A landscape with many valleys, sampled at points; each row gives a point and its height.
A ball rolls from a point to the lowest of its 3 nearest points, and stops where none of them is lower. Distance is the straight distance between rows; heights are no part of it.
Silif (h 288): [178  89 136 217 145 107 123 159 145 165 170 115 132 121 159  66 146  93
 129 143 161 113 172  67 149  97  84 105 146 158 126 104  80 160  90 157
  91]
lemup (h 344): [161 139 125  66 101 140 123 119 119 127 139 114 105 123 112 126 132 171
 126 129  89 146 123 174 126 110 141 139 101 128 110 140 144  62 128  96
 122]
lerop (h 239): [ 97 115 135 213 139 102 124 154 142 129 130 138 163 126 148 115 130  54
 111 150 152 120 138  67 150 134  97 126 163 131 157 122  94 212 137 156
 136]
vugod (h 514): [ 42 131 141 181 141 109 115 145 132 110 100 148 183 136 144 157 108  39
 109 151 158 118 109  70 151 169 114 145 177 103 165 136 112 224 161 155
 152]
gizif (h 309): [101  85 126 219 123 113 116 152 126 156 150 121 151  96 149  97 161  51
  94 152 134 106 163  31 158  93  92 137 151 152 172  94  86 204 136 167
 120]
buv (h 176): [153 110 134 209 143 101 124 159 146 143 143 131 136 132 151  85 136  91
 130 146 156 128 154  84 144 126  95 111 140 149 126 117  87 168 110 147
 116]
kitam (h 406): [156 139 139 143 104 123 144 123 138 135 116 141 102 145 130 109 106 145
 157 130 146 134 131 148 123 131 131 111 113 135  90 144 108 124 100 112
 141]
dulu (h 270): [134 141 141 174 127 111 148 126 142 120 111 153 131 152 143 111  92 109
 158 139 175 131 124 125 132 146 119 108 147 135 112 144 118 178 102 129
 154]
Gizi (h 438): [ 58 130 133  71 153 114  97 145 117  98 101 127 165 132  97 169 114 127
  92 139 123 126 103 140 110 151 135 155 130 113 156 121 172 129 173 127
 111]
tebi (h 341): [169 102 106 198 145 131 103 164 135 170 168  97 116 100 151  99 194 127
 100 139 116 139 181  83 149 128 104 138 102 170 129  77  77  99 129 162
  98]
mif (h 448): [142  67 124 213 134 134 103 139 125 196 194  96 127  93 159  65 180  94
  81 140 134  98 201  28 159  56  80 130 130 191 154  60  74 154  93 183
  90]
nuzog (h 450): [ 28 145 146 104 156 121 115 136 122  99  80 151 184 147 114 181  89  87
 105 145 156 117  93 118 126 173 136 146 166 102 158 143 164 204 155 143
 137]
boke (h 352): [133 148 142 134 114 126 160  98 132 116 101 155 120 152 134 122  85 135
 164 121 157 121 115 150 116 136 137 109 136 125  99 156 130 160  97 118
 161]
Desar (h 437): [117  88 109 210 135 124  99 155 119 160 153 114 131  86 148 105 189  81
  84 144 117 116 178  43 147 111 100 149 120 168 166  76  84 156 148 169
 116]
sogop (h 377): [177 138 146 170  98 127 169 110 144 139 127 146  87 146 139 103  99 145
 187 112 177 127 137 139 133 100 126  89 117 129  79 146  86 130  77 112
 141]
ged (h 320): [ 75 109 121 175 139 115  84 153 118 126 120 131 153 107 133 151 154  79
  84 150 124 132 146  66 130 156 125 169 121 129 160  95 104 156 183 150
 122]
lise (h 430): [137 126 114 115 142 131  85 150 128 130 140 104 135 113 125 140 149 147
  91 145  94 160 143 133 132 149 137 157  99 138 124  91 125  74 167 125
 112]
nugi (h 394): [134 149 144  85  95 151 183  63 120 125 109 152 116 149 118 140 107 156
 171  88 121  90  99 168  88 103 158 105 140  97 109 172 152 138  94 103
 164]
lerir (h 605): [198 123 128 175 125 125 124 160 143 157 149 113  89 125 143  88 149 147
 149 137 141 151 163 123 148 127 114 123  98 157  92 115  82  92  96 124
 100]
Tiv (h 322): [207 151 129  80  90 162 130 109 129 150 180  92  69 110 119 121 154 189
 137 126  73 184 142 178 143  74 153 144  89 141  99 144 115  16 115  99
 117]
Gavu (h 207): [158 132 135 177 124 112 137 141 142 136 122 140 115 139 137  98 108 120
 151 140 163 138 142 125 133 138 115 108 125 144 102 132 101 147 101 127
 131]
miv (h 373): [148  86 125 216 144 116 109 159 136 169 166 113 134 107 151  80 175  88
 102 141 136 113 179  54 148 102  86 123 132 164 143  86  79 160 113 165
 105]
Vozi (h 375): [100 143 138 106 130 118 132 123 122 107  96 146 143 152 120 140  93 130
 133 137 141 124 112 147 108 156 137 129 139 127 121 147 148 155 124 121
 147]
segi (h 451): [ 38 133 139 101 153 112  92 150 118 102  95 135 177 133 105 177 114  99
  90 147 134 128 109 115 112 164 138 160 139 104 160 123 156 162 180 136
 117]
Kege (h 121): [104 122 122 148 144 119  81 152 127 126 128 120 148 114 127 146 150 112
  86 151 115 145 150 100 122 162 133 161 107 132 144  93 116 120 174 137
 119]
maba (h 219): [110 112 129 198 139 107 104 159 133 134 129 132 146 121 143 120 149  86
 103 154 139 129 151  78 132 150 111 137 134 139 144 107  93 167 151 149
 128]
Mazop (h 285): [192 140 114  83 117 152 102 131 126 142 177  82  93 102 124 131 156 187
 110 135  63 202 141 172 158 104 146 149  97 153 110 108 122  15 137 118
 103]
mit (h 217): [176 108 133 202 139 107 123 164 144 155 149 126 116 127 153  79 145 110
 135 140 156 130 165  92 144 121  96 110 126 158 112 112  77 142  98 141
 104]
demov (h 281): [119  98 132 219 138 105 118 158 139 145 149 127 151 114 150  92 151  63
 108 152 144 116 160  53 150 114  90 124 148 148 154 107  83 197 126 163
 122]
Pefe (h 258): [156 123  95 123 146 148  79 142 129 141 168  78 125  98 134 153 174 162
  77 141  68 192 155 130 149 140 138 155  96 155 125  68 108  34 172 139
 101]
nibus (h 540): [174 125 104 154 136 138  92 156 138 154 160  90 115 106 140 124 172 152
 103 142  95 172 161 121 148 145 125 146  92 160 114  81  90  64 140 140
 101]
Fufe (h 287): [119 107 118 195 141 114  94 160 129 144 138 120 139 107 142 119 170  95
  93 149 123 131 164  71 131 144 114 151 113 149 147  88  93 144 156 153
 120]
lumuv (h 188): [133 121 126 177 137 108 107 159 138 135 130 127 133 127 137 117 144 114
 107 150 133 139 149 104 127 155 118 136 119 144 122 108 101 135 138 136
 123]
tinif (h 455): [ 70 122 123  54 153 124  85 152 116 100 119 112 158 117  95 168 134 140
  83 135 105 136 111 147 119 138 135 156 119 115 165 101 181  89 194 123
 102]
nepe (h 135): [142 131 134 162 131 107 116 151 136 132 122 131 126 134 133 111 126 123
 129 145 142 140 143 121 127 154 119 128 120 142 114 123 106 134 124 132
 125]
dup (h 460): [ 61 124 129  59 152 118  91 151 115  98 109 117 161 122  92 171 123 134
  88 134 112 127 104 142 112 144 136 152 124 109 165 115 183 110 188 124
 107]
bero (h 456): [ 47 141 139  68 156 123 133 122 117  92  82 149 167 147 106 167  89 118
 121 129 146 107  86 149 110 161 141 136 159 107 156 154 186 180 135 133
 138]
nogu (h 393): [102 139 143  67 124 144 176  71 112 104  89 161 138 150 116 147  95 141
 163  95 136  86  85 163  97 126 152 116 154 100 129 171 178 170 105 116
 166]
kanu (h 275): [175 124 140 193 123 111 151 138 145 144 133 138 103 140 150  84 105 118
 174 131 178 132 146 116 142 118 106  93 130 143  94 136  88 153  85 127
 124]
vikup (h 582): [189 129 136 163 112 125 137 140 142 151 134 125  90 131 136  94 127 148
 159 133 147 147 152 134 141 123 123 114 100 147  86 128  90 104  92 114
 115]
Nibun (h 431): [120  69 116 212 129 132 108 139 118 183 175 104 129  84 151  82 182  79
  76 146 129 101 194  26 158  68  83 140 130 184 169  62  80 169 114 179
 105]
Tafal (h 369): [110 149 144 138 127 122 149 113 130 113  98 158 138 158 132 132  81 118
 150 131 161 126 111 138 118 151 133 117 147 126 114 153 137 178 111 129
 161]
lafof (h 389): [206 152 141 124  81 156 151 111 140 160 157 113  62 127 122 108 139 181
 167 118 123 150 155 162 135  81 147 121  80 134  77 149  89  57  87  95
 117]
bosi (h 402): [134 103  98 188 145 130  90 156 125 152 150 104 127  93 146 124 189 115
  82 143 104 143 175  75 139 141 116 157  97 159 144  74  90 111 163 159
 110]
zap (h 356): [157 141 126  48  90 144 141 104 114 124 142 120  98 126 104 129 132 173
 136 109  81 126 111 178 112  90 146 126 114 111 118 163 155  62 125  92
 131]
Kebig (h 313): [150 140 142 157 110 121 158 114 138 127 109 151 110 150 134 111  88 130
 170 125 166 130 125 138 125 132 128 104 128 133  97 147 112 153  92 120
 151]
Damel (h 316): [ 91 116 114  98 155 130  69 144 115 117 133 105 156 104 112 170 148 128
  72 141  94 158 135 120 126 147 138 172 104 126 151  80 148  81 203 134
 103]
tevud (h 413): [ 42 140 142  98 155 115 112 135 122  97  89 144 176 147 110 171  94 105
 104 145 145 117 101 124 115 169 139 146 153 109 153 139 160 181 153 137
 132]
Fide (h 372): [ 75  92 124 211 122 110 108 152 116 139 132 129 154  99 147 114 159  42
  92 151 127 110 156  36 154 120 101 153 149 142 179  97  86 204 159 163
 129]
susi (h 436): [109 127 119  35 114 138 172  79 107 104 107 147 118 134 103 145 132 151
 150  80 101  73  73 176  93 110 150 111 150  83 149 178 190 121 120 103
 144]
Sep (h 382): [ 87 141 142  83 133 131 153  99 115 103  86 157 146 153 122 148  85 131
 144 125 145 106  96 156 107 150 143 124 150 118 130 159 172 174 111 123
 157]
Sepef (h 472): [155 151 146 132  90 139 172  88 136 134 115 151  98 149 125 122  98 155
 178 104 152 115 122 158 109 103 142  97 119 120  85 155 112 133  86 109
 157]
rula (h 245): [105 112 107 136 151 133  70 146 121 128 137 104 146 101 126 163 164 122
  74 142  96 156 151  99 128 153 133 171  96 137 145  76 121  87 197 143
 109]
dal (h 409): [166 138 140 206 133 125 186 105 156 131 130 150 121 149 162  90  64  96
 207 115 217 120 126 114 150  97 104  79 154 120  99 151 108 194  71 130
 155]
Vilu (h 379): [102 136 132  61 122 129 147 101 111 106  97 144 134 142 110 142 101 152
 139 115 122 103  95 168 100 133 145 124 139 112 128 159 175 134 116 110
 145]
Kope (h 468): [ 57 120 109  12 142 129 149 124 116  72  93 146 129 129  87 157 131 135
 134  86 109  78  52 177 109 131 141 120 149  87 193 164 228 123 145 127
 128]
tula (h 440): [123  89  96 207 140 134  98 154 119 165 159 106 124  82 147 109 197  98
  79 140 113 126 181  49 145 117 102 153 105 172 160  69  83 133 152 169
 111]
Luguz (h 339): [163 146 149 179 113 135 180  94 145 132 117 156 104 153 150 105  78 127
 199 107 196 122 126 133 133 106 119  84 136 123  89 149 104 169  78 123
 160]
mugi (h 425): [120 138 124  44 127 151 203  52 122 110 114 158 116 139 117 162 164 141
 181  43  94  44  57 171  76 106 164  94 171  42 165 188 194 136 118 100
 151]
Rinog (h 386): [122 138 133  63 102 138 167  80 109 117 107 147 120 140 108 139 107 157
 153  97 111  92  96 172  92 111 151 114 135  98 118 172 163 124 105 101
 151]
zovof (h 294): [143 111  79 125 152 154  71 129 122 139 180  67 125  84 130 172 182 166
  63 132  49 210 151 128 157 129 142 154 100 165 130  55 102  11 188 154
  92]
mupo (h 444): [ 58 120 119  22 145 123 116 148 114  80 105 128 149 119  86 158 122 141
 108 117 108 104  79 172 114 133 137 134 135 105 180 136 210 105 169 125
 112]
zutud (h 593): [180 131 122 143 119 131 112 150 141 146 141 113 101 126 131 107 142 154
 135 142 116 159 156 139 140 138 127 133  95 150  95 114  99  80 115 119
 112]
sefe (h 323): [ 85 142 138 188 144 109 132 142 143 112 113 147 170 149 151 131  93  60
 132 151 170 128 118  91 147 161 105 125 174 116 143 144 116 223 132 150
 156]
lanu (h 345): [ 63 137 141 156 145 105 108 147 130 108 101 145 168 140 130 154 109  79
 106 153 148 129 119  99 126 171 126 146 152 115 149 132 123 189 157 142
 139]
nukor (h 577): [ 84 162 150 119 140 139 160  97 126 101  89 164 155 162 142 143  64 100
 163 125 175 110  95 134 126 160 141 119 172 117 126 160 168 219 108 134
 178]
tugal (h 292): [135 150 142 169 123 125 169 104 140 121 105 156 125 156 147 114  73 111
 182 124 187 125 121 129 132 131 123  94 147 127 102 151 120 186  90 124
 169]
dazun (h 412): [123 146 145 101 107 141 171  78 122 119 101 158 125 152 123 137  90 142
 165 107 142 105 103 157 100 123 149 108 138 113 104 162 148 158  97 112
 168]
Sagos (h 616): [217 131 131 165 109 136 138 142 143 166 158 111  71 122 141  90 144 163
 165 126 143 156 162 137 153 106 123 122  90 154  81 126  73  70  85 110
 100]
sev (h 481): [ 22 137 144 154 144 114 110 137 127 107  86 150 191 138 132 180 102  40
 100 148 158 117 103  76 148 181 122 152 178  92 165 136 126 229 172 153
 144]
Kegi (h 506): [ 58 155 151 113 152 129 139 117 123  95  83 161 173 159 131 161  75  91
 136 137 169 117  93 129 127 174 137 131 175 110 141 157 167 215 126 139
 160]
famo (h 380): [141 106  88 167 147 143  81 146 126 153 159  84 125  89 140 142 188 137
  74 138  86 165 170  92 142 146 124 156  88 163 135  64  91  73 170 158
 107]
veked (h 466): [164 111  90 174 144 143  89 155 134 157 165  85 115 100 144 127 194 141
  89 137  92 164 173  99 148 140 121 149  90 166 128  70  82  69 150 156
 102]
Larib (h 446): [ 84 121 112  23 131 133 162 104 108  85  97 146 125 135  98 152 131 143
 144  85 104  76  65 178 101 122 143 116 150  86 168 173 210 124 131 113
 136]
Ditiv (h 388): [ 70 128 127  42 141 124 140 116 109  90  91 143 147 139  98 154 104 141
 128 114 122  97  81 167 105 141 140 129 146 103 154 156 198 142 132 121
 135]
dak (h 335): [149 132 110  85 138 142  87 142 122 133 154  88 127 106 125 149 154 170
  87 139  72 183 136 155 148 131 139 155 103 143 127  86 137  35 169 125
 105]
fidip (h 297): [158 111 118 192 139 119 102 168 141 153 151 113 120 114 144 101 171 120
 108 144 128 139 169  94 139 139 108 136 107 161 125  93  85 119 133 146
 108]
Lukim (h 272): [184 102 139 211 142 102 141 154 149 152 154 128 121 131 154  68 122 105
 155 136 178 126 157  90 147 110  91  94 138 151 106 125  84 158  83 141
 104]
fef (h 434): [102 122 118  30 131 127 109 139 114  98 122 122 136 121  97 148 128 156
 103 123  96 120  96 175 120 125 137 140 128 114 152 132 188  79 160 107
 116]
Gibuk (h 421): [ 20 128 127  34 161 118 108 160 116  79  89 127 167 125  74 183 121 121
 102 119 121 105  73 151 111 144 136 140 140  99 199 130 216 136 186 136
 107]
Zepeb (h 442): [102 134 139  48 129 148 196  55 110 105  92 163 131 141 118 155 127 139
 174  63 113  56  68 168  83 117 157 106 164  76 152 180 196 159 107 114
 165]
Mapa (h 414): [134 141 131  55 108 151 197  54 118 120 122 149 118 139 112 156 149 153
 172  54  93  59  77 173  75  93 161  94 160  61 145 189 176 124 111  97
 152]
Nomat (h 267): [ 74 129 135 162 143 106 103 151 129 116 108 141 159 137 128 149 123  89
 102 154 140 132 131  93 122 168 125 149 140 124 146 120 118 172 160 141
 131]
veb (h 366): [139 140 136  89 102 131 145 105 121 121 111 139 115 142 114 126 104 159
 144 123 120 126 117 164 108 123 145 123 117 121 103 152 143 115 109 101
 144]
bila (h 286): [109 134 138 177 138 105 124 149 139 121 115 144 147 145 137 122 110  96
 128 150 156 133 133 109 130 161 118 125 145 131 125 132 112 176 126 137
 138]
kete (h 354): [148 142 131  76  95 134 140 109 119 126 125 127 105 133 110 126 115 166
 137 122 103 125 121 169 112 112 146 127 110 120 106 152 141  87 113  97
 133]
Pulo (h 395): [153 138 126 105 116 125 112 136 128 129 125 119 116 130 119 123 122 154
 123 141 113 147 134 154 125 139 136 137 102 136 106 125 129  90 130 108
 123]
ziti (h 385): [ 84 128 126  43 134 122 128 128 112  94 102 134 143 134  99 149 110 151
 117 122 115 109  93 168 107 137 139 135 136 108 151 148 189 119 141 112
 126]
boza (h 400): [145 149 135  66  90 154 188  62 117 128 128 145 110 142 108 140 134 164
 162  76  97  77  97 171  80  84 159  96 141  79 120 183 154 113 100  92
 151]
Remam (h 301): [119 106  92 153 146 141  76 143 122 138 150  95 136  90 134 154 179 127
  72 139  88 161 163  92 137 148 130 168  92 150 142  68 104  83 187 154
 108]
tiko (h 383): [225  85 143 206 136 113 145 142 145 181 184 118  97 121 168  48 117 126
 172 130 187 120 174  84 154  78  88  90 140 151  90 122  64 127  55 133
  72]
Ror (h 244): [157 116 129 193 138 110 118 164 142 145 143 124 125 127 144  95 148 112
 124 145 142 138 158 100 136 138 104 123 120 151 120 109  91 138 117 141
 113]
batuz (h 249): [156 132 137 191 131 104 148 136 146 133 124 146 122 145 145  95  99 108
 165 135 178 136 137 116 139 131 107 101 140 140 104 137 103 170  94 133
 137]
kov (h 365): [184 158 133  76  75 158 154  90 124 145 158 119  79 124 110 124 142 178
 150 108  83 130 133 176 111  69 157 123 100 112 100 169 130  55 103  87
 132]
nik (h 336): [188 146 127  84  91 148 126 116 126 140 153 104  88 120 116 117 137 176
 135 129  87 161 140 173 134  97 146 140  92 135  98 140 125  50 114  97
 120]
suf (h 399): [165 151 132  60  78 154 175  74 117 133 151 134  92 131 104 137 146 171
 154  82  80  96 111 176  86  69 162 102 125  85 118 184 146  74 111  88
 141]
Mivog (h 422): [116 129 109  28 113 139 179  77 114 102 121 147  98 132 102 152 158 146
 157  62  85  66  61 178  91 101 153 100 154  60 169 189 194 101 129  99
 139]
Zav (h 218): [106 132 130 149 141 110  99 152 133 123 116 133 145 132 127 136 127 114
 105 151 131 141 138 116 122 165 128 145 125 132 131 113 118 144 151 133
 127]
nalof (h 357): [212 116 139 192 119 122 150 143 146 163 152 129  83 128 150  74 121 142
 179 125 179 135 160 116 152  95 106  95 115 147  84 132  68 113  72 116
  96]
Batal (h 537): [105 162 145 146 133 135 164  98 135 105  96 162 153 161 152 132  61  91
 175 127 186 118 102 128 134 154 129 111 167 116 118 158 148 220 106 134
 183]
laku (h 65): [173 125  96 120 136 154  83 142 129 146 176  73 113  96 135 146 176 175
  84 138  61 202 153 142 161 131 138 148  95 163 116  74 100  19 155 141
  99]
Bib (h 473): [101 120 112  20 120 129 141 117 108  92 112 133 119 126  92 144 130 153
 128 101  95  96  75 182 113 116 140 124 136  97 161 161 200  90 142 107
 125]
tenaz (h 368): [137 131 119  50 127 138 102 138 114 117 141 103 125 116 108 140 139 169
 101 133  81 152 116 172 136 120 140 148 114 128 131 119 161  49 159 107
 111]
viza (h 302): [148 130 123 147 135 120  99 153 136 137 135 117 127 123 132 122 144 137
 108 149 117 150 148 126 132 154 124 144 102 140 115 104 110 103 140 125
 118]
zes (h 374): [114 135 130  64 123 125 123 121 117 109 109 133 135 139 106 139 113 154
 121 128 110 122 107 164 110 136 142 135 124 118 125 145 164 108 132 108
 134]
vupiz (h 334): [203  88 130 208 141 117 126 162 144 177 176 112 110 117 159  62 155 118
 138 135 159 126 179  81 152 100  88 106 129 167 112 103  70 128  78 148
  82]
digas (h 384): [130 140 136 130 118 119 132 126 130 119 107 145 126 146 125 124 100 136
 140 139 143 136 125 145 117 145 135 122 123 133 105 139 129 143 113 118
 144]
gopif (h 343): [210 148 124 118  99 155 120 127 138 158 166  89  72 115 128 109 154 179
 145 133  94 184 155 164 153 100 143 140  81 149  87 126  97  36 105 108
 108]
Mem (h 572): [191 128 103 143 127 146  96 152 139 158 166  82  99 110 138 121 175 166
 110 141  87 186 162 134 158 139 131 143  88 162 105  87  89  44 130 136
  98]
tetop (h 428): [192 150 139 125  85 142 148 114 138 148 141 122  76 132 124 109 126 169
 162 121 125 143 144 158 129  98 142 118  89 129  78 148  98  78  93  95
 124]
Lemed (h 346): [204 105 140 213 132 110 164 131 153 160 162 132 104 130 162  65  92 117
 188 120 204 122 151  97 155  81  93  78 143 138  93 138  73 152  60 128
  98]
bipa (h 491): [180 145 141 151  94 136 155 118 142 146 129 137  81 139 130 105 114 158
 172 115 150 136 140 148 130 103 133 106 100 135  80 146  95 106  85 105
 133]
vulub (h 387): [ 40 121 136 155 140 107  94 148 119 112  98 142 173 129 125 171 122  64
  89 150 139 128 124  75 128 169 130 163 149 106 166 121 118 190 180 150
 129]
redir (h 525): [ 40 141 142 179 140 115 129 137 140 109  96 148 196 143 152 162  95  28
 116 147 168 117 105  70 163 171 105 141 190  94 161 142 120 246 158 155
 159]
Koz (h 321): [124 116 104 111 151 142  70 143 123 128 150  90 142 100 125 166 164 148
  74 140  78 173 146 125 137 143 138 162  97 141 139  70 127  53 193 138
 104]
nel (h 462): [ 67 159 147 146 150 127 139 123 134 102  92 157 177 158 147 153  71  68
 138 142 176 119  98 114 143 175 124 128 182 109 139 153 147 231 128 144
 169]
reb (h 224): [177 133 108 103 127 148  95 142 130 140 165  83 113 107 128 135 157 176
  97 142  72 190 145 155 152 128 141 149  92 154 112  93 116  34 145 124
 103]
gef (h 381): [ 75 138 140 119 145 109 115 140 124 107  97 142 158 144 120 150 101 118
 112 148 139 130 117 128 114 168 133 140 140 119 134 135 145 162 146 130
 138]
lupa (h 439): [109 126 120  56 146 132  84 148 117 110 136 105 145 111 108 158 140 155
  80 134  85 152 114 156 130 130 136 154 115 123 148  96 168  56 188 117
 106]
vomep (h 391): [144 142 133  65  87 142 168  81 116 126 125 139 106 140 109 134 122 167
 155  96 100  99 105 172  95  92 151 112 127 100 110 172 150  97 105  93
 146]
dotav (h 418): [129 148 155  86 106 155 196  45 120 121 105 162 127 151 126 145 106 146
 180  76 129  74  90 162  82 104 162  97 154  87 113 171 160 166  93 110
 179]
ton (h 571): [194 123 111 165 127 135 105 160 143 159 158  95 101 114 142 107 171 153
 122 139 111 165 165 124 150 137 119 136  93 162 103  95  85  70 120 135
  99]
sugok (h 390): [140 147 143 116 100 136 167  89 127 126 105 156 111 152 124 128  93 148
 167 113 144 112 116 156 104 118 146 105 129 118  95 158 130 142  89 105
 160]
bim (h 404): [138  82 104 214 139 132 105 154 123 177 171 104 125  86 151  90 198 100
  84 138 120 116 190  49 150 101  90 140 114 179 156  69  79 140 130 176
 106]
Ziruf (h 378): [ 84 123 126  94 153 121  79 151 118 111 118 116 158 121 107 163 131 133
  82 145 111 141 128 127 117 154 138 161 113 118 152 100 153 103 186 125
 107]
Levem (h 198): [135 118 136 215 142  98 136 153 150 134 133 139 151 138 151  91 115  74
 140 149 168 128 142  86 147 129  94 108 160 138 130 130  96 197 112 153
 133]
zif (h 283): [133 145 137 199 140 117 165 122 151 117 120 150 149 151 156 103  72  78
 180 135 198 128 121 108 153 138 101  99 167 125 119 152 122 221  95 139
 164]
laz (h 420): [138 158 152 144 107 143 183  76 138 120 101 164 118 158 143 126  77 129
 190 101 176 110 110 146 118 117 137  97 144 114  98 155 131 181  89 121
 181]
Fak (h 480): [ 88 117 112  16 130 128 117 139 110  89 121 126 128 123  92 147 134 153
 110 112  94 110  78 177 122 121 136 132 132 104 167 139 202  77 165 113
 114]
Kek (h 277): [126 137 138 188 136 109 145 138 144 120 118 148 147 150 149 110  92  89
 150 143 178 135 126 108 138 148 108 109 158 132 122 144 114 197 110 141
 151]
noda (h 454): [112 154 158 105 120 153 184  59 121 110  91 168 137 159 137 141  78 126
 183  97 161  93  92 151 104 129 153 105 159 103 114 166 163 196  95 121
 188]
kuno (h 500): [129 164 149 153 124 146 180  81 137 112  98 165 134 160 157 124  57  97
 195 110 195 112 103 133 132 133 132  97 161 114 109 159 143 214  91 129
 192]
tudab (h 415): [ 95 132 127  94 141 119  97 144 121 110 110 124 148 132 112 150 117 138
  98 142 119 134 120 142 111 156 137 147 120 121 132 121 152 117 157 119
 120]
Viz (h 363): [131 135 125  64 119 129 115 127 117 118 123 119 126 128 106 134 122 162
 114 136  99 139 117 168 121 131 139 141 112 124 121 132 153  83 139 103
 123]
Nisef (h 485): [170 144 136 113  95 134 143 112 133 138 126 129  93 136 121 115 118 166
 156 123 125 140 135 159 120 112 141 122  98 131  86 147 112  93  99 101
 134]
tisib (h 403): [ 35 129 129  39 156 121 125 142 116  83  87 136 164 135  85 171 110 130
 112 122 128  98  76 157 108 150 139 138 146  99 176 148 207 149 156 130
 119]
zov (h 408): [140 136 114  36  95 145 171  81 111 113 138 137  97 130 101 141 151 161
 148  76  79  83  86 181  95  84 151 104 142  76 146 184 176  78 127  90
 136]
baked (h 435): [163 136 120  99 120 134  99 140 128 134 144 103 116 120 124 128 140 163
 110 141  93 167 139 158 136 135 137 147  94 139 109 108 130  62 142 112
 117]
godir (h 461): [118 127 121  34 113 129 130 123 108 106 120 124 120 125 101 138 122 163
 119 114  93 113  94 178 114 115 140 131 125 107 144 148 183  83 141 103
 124]
feba (h 317): [191 125 142 197 119 119 165 121 150 148 139 145  92 138 151  84  92 131
 194 120 194 130 143 122 145  94 111  83 125 136  87 143  82 144  70 120
 123]
vitug (h 353): [179  84 124 210 148 124 110 161 138 183 182 102 120 107 161  68 181 113
 104 135 139 119 187  64 150  95  85 119 124 176 128  82  73 131  93 164
  82]
kanes (h 464): [140  91  70 184 142 151  86 139 122 161 170  80 117  75 141 140 206 131
  70 132  85 160 181  74 150 130 118 156  88 176 147  55  82  71 168 177
 109]
rok (h 392): [115 128 124  55 132 130  98 141 115 110 131 114 137 120 105 146 130 159
  99 134  92 138 115 165 123 133 137 148 117 120 138 120 168  73 162 110
 113]
Pup (h 405): [ 72 147 142 119 143 117 128 128 126 104  93 150 162 152 125 155  85 102
 126 145 155 124 105 128 118 168 134 134 154 116 134 147 154 188 132 133
 151]
loma (h 350): [147 134 120  41 108 141 121 122 111 118 139 114 111 121 103 132 131 174
 116 126  85 138 109 181 129 107 141 138 116 120 126 142 164  58 142  99
 122]

For each start below, name the point where the ball stops.
tisib | laku
lerir | nepe
tula | nepe
zov | laku
Batal | nepe
bero | laku
laz | nepe
sev | Kege
tenaz | laku
